Points, in no order, along strands that fork, close into loops and pass close to each other.
Two points are linked if the straight distance between their rows is under 24.4. Some points are linked to none.
Tepo: [ 15  -7  16  14  17  11 -11  35   7   6]
Vezu: [-10  17  -2 -20 -11 -26  31 -49 -10  14]
mabed: [-11 -25   3 -30   8 -29 -11 -28  13  19]
dute: [-28   8 -23   9 -14  11   1  13 -26 -42]
Gim: [ 21 -14  12  -5   5 -19  -4  -8  35  21]
saz: [-13  -7   3   6  10  51 -25  17 -39   2]
Seka: [  5  -4   9  13  15  14 -11  29   0  -2]
nuzi: [ 18  22  23   7 -11 -19  38 -42  19  43]
lefep: [-18 -15   6   3  13  40 -27  25 -37   0]
rivuk: [ -8  19  10 -14  -6 -29  37 -47  -7  26]
naz: [-20  15 -10  17  -1  47  -5  15 -38 -17]
depu: [-22 -20   1   0  12   9 -23  28 -16 -13]
Rugeg: [  6  -3  12   8  16  55 -25  20 -30  15]
Fafar: [ 31  28  10  13 -23 -12  41 -39  27  27]
Fike: [-35 -12 -16   1  -4   3 -14  17 -21 -30]
Zare: [-17 -27   0  -9  10 -10 -25  19  -1 -12]
guro: [ 24  12   2   6 -11 -12  19 -22  34  16]
Rak: [-3  0  5 14 12 20 -9 29 -8 -7]
nudil: [ 31  -8  31  17  21  19 -16  43   3  25]
Kedaf: [ -8 -17   6 -26   6 -29  -4 -34  13  25]
Bosem: [16 12 -8  8 -9 -9 13 -7 27 -5]
ridu: [  2  26 -31   0 -27  -5  24 -13  -7 -42]
Lefi: [-11 -31  -2 -21   9 -24 -24  -1  12  -1]
kese: [  4 -32  21  -7  22  -4 -33  40  -5   9]
nufav: [-32 -14 -21  -6  -5  -8 -14   9 -11 -31]
Tuv: [ -1   3 -11   4  -3  -4   1   5  12 -17]
zuta: [ 12  33 -11  27  -9  18  22  18   4 -24]
Rokim: [  1  11 -13   8  -7  -1   8   6   9 -22]
bife: [-11   3   0  15   8  28  -6  25 -18 -12]
pibim: [-22  -1  -7 -27  -6 -29   9 -45  -5   8]
Gubad: [-11  -7 -11 -21  -4 -23   0 -30  10   2]
noda: [ 27 -17  16  -1   6 -17  -7   3  37  23]
Pibe: [ 10  27 -27   4 -25  -5  26 -14   2 -31]
les: [-17   0 -25 -13 -14 -17   1 -18   0 -25]
rifez: [  7  19  18  -3  -8 -23  38 -43   9  38]
zivi: [-22 -21   8  -1  16  27 -30  29 -34  -2]
gez: [ -1  17  19  -9  -6 -27  35 -45   3  35]
Vum: [ 18 -15  29   3  24  27 -30  41 -19  25]
befe: [ 22  -7  26   9  22  39 -26  34 -20  26]
lufe: [-24 -13 -17  -6  -4 -10 -12   6  -3 -26]
Sut: [20 11 19 24 16 43 -5 31 -9 14]
gemi: [-16 -21   2  -2  12   0 -23  25  -7 -11]
mok: [-27 -10 -27 -16 -14 -19  -6 -15  -6 -29]
Tud: [  2   2   8 -14  -1 -25  15 -38  17  28]
veb: [  1 -19   9   0  15  -4 -19  24  11  -2]
pon: [-29   0 -12  10  -1  27  -9  20 -32 -25]
golu: [  2  -7   2   8  10   1 -11  23   9  -7]
Voma: [ -8  -8   8 -23   5 -28   5 -39  14  30]
vopi: [ 24  36 -10  -2 -29 -13  46 -44   4   0]
mafeg: [-16 -31  -3 -14   9 -17 -25  12   5  -9]
Tufif: [ -6  19 -32  -1 -27  -7  18 -10 -12 -44]
zibe: [-33  -7 -12   6  -1  14 -12  21 -27 -27]
konuv: [-17 -14 -13 -10  -1 -13 -12   0   4 -18]
vepo: [-19   7  -5  15   4  36  -8  21 -31 -16]
Fadaz: [31  9 26 27 17 45 -6 34 -5 23]
sep: [-28 -24   2  -2  11  14 -28  28 -27 -12]
sufa: [ 23  21  -4   6 -16 -11  27 -27  26   9]
vil: [21 15 12 31 10 26  8 30 10  2]
depil: [  2 -28  15  -6  20  -8 -27  31   6   4]
Doru: [ 26  23  17  11 -17 -15  37 -40  26  38]
Gure: [-11  18  -9 -23 -15 -25  31 -51 -16   6]
bem: [  1 -27  21  -4  23   6 -33  40 -14  10]
kulo: [-12   5 -23 -16 -18 -20   9 -32  -2 -18]
bufos: [ 19   6  -1   6  -6 -10  12 -10  32   5]
Nasam: [ 17  -7  20   7  21  48 -27  28 -26  24]
Bune: [  6  -4   3 -12  -1 -21   6 -28  24  19]
ris: [ 18  23 -15   8 -17  -7  22 -14  21 -11]
siba: [ 30  28  -1  11 -23 -10  37 -33  28  15]
rusat: [-12 -23  -6 -21   4 -23 -17 -12  15  -2]
getid: [ 23  31 -15   2 -24 -10  38 -33  13  -6]
zek: [-16   3 -11 -25 -10 -26  13 -44  -3   2]
fon: [ 12  24 -20   9 -18  -5  21  -9  13 -21]
Vovad: [ 21  25 -12   4 -21 -11  29 -26  20  -4]
sati: [12  7 14 22 16 35 -6 32 -7  6]
Foloz: [-14  14 -30   3 -21  -2  11   1 -13 -42]
sozuk: [-21  10 -26   7 -14   4   4  10 -18 -42]
nerer: [ -6  -6  -6   3   4  -3  -6  14   8 -16]
gemo: [ 32   0  31  22  20  35 -11  40  -3  26]
dezi: [  7 -22  25  -1  24  20 -34  41 -22  18]
solom: [-10 -14  -8 -20   0 -24  -7 -20  14   0]
dapi: [-10   1 -16 -20 -11 -22   8 -32   4  -5]
gomi: [ 13 -10   7  -9   1 -20   0 -18  30  21]
dus: [ 24 -11  28  14  20  12 -16  41   6  17]

A tip is a point with one link. Name the tips that can be reached along the links from each point below, in the order of the rows.
Zare: saz, pibim, mok
vepo: naz, Rugeg, Rokim, konuv, sati
rivuk: dute, vopi, Gure
Bune: mabed, noda

A fork is a point with three links, a tip a point with one. Leave the first point through the second and follow the links. Name the first fork or tip that comes.
Zare / gemi: saz
sati / Sut: Seka
Rokim / Tuv: golu
gomi / Bune: mabed
dute / sozuk: ris
Fike / zibe: vepo

Name the points in between on the shortest way along the links from the first point to the second, in order.
golu / Fadaz: Seka, Tepo, dus, nudil, gemo
ridu / ris: Pibe, fon
vepo / Tuv: bife, Rak, Seka, golu, nerer
kese / Rak: depil, veb, golu, Seka
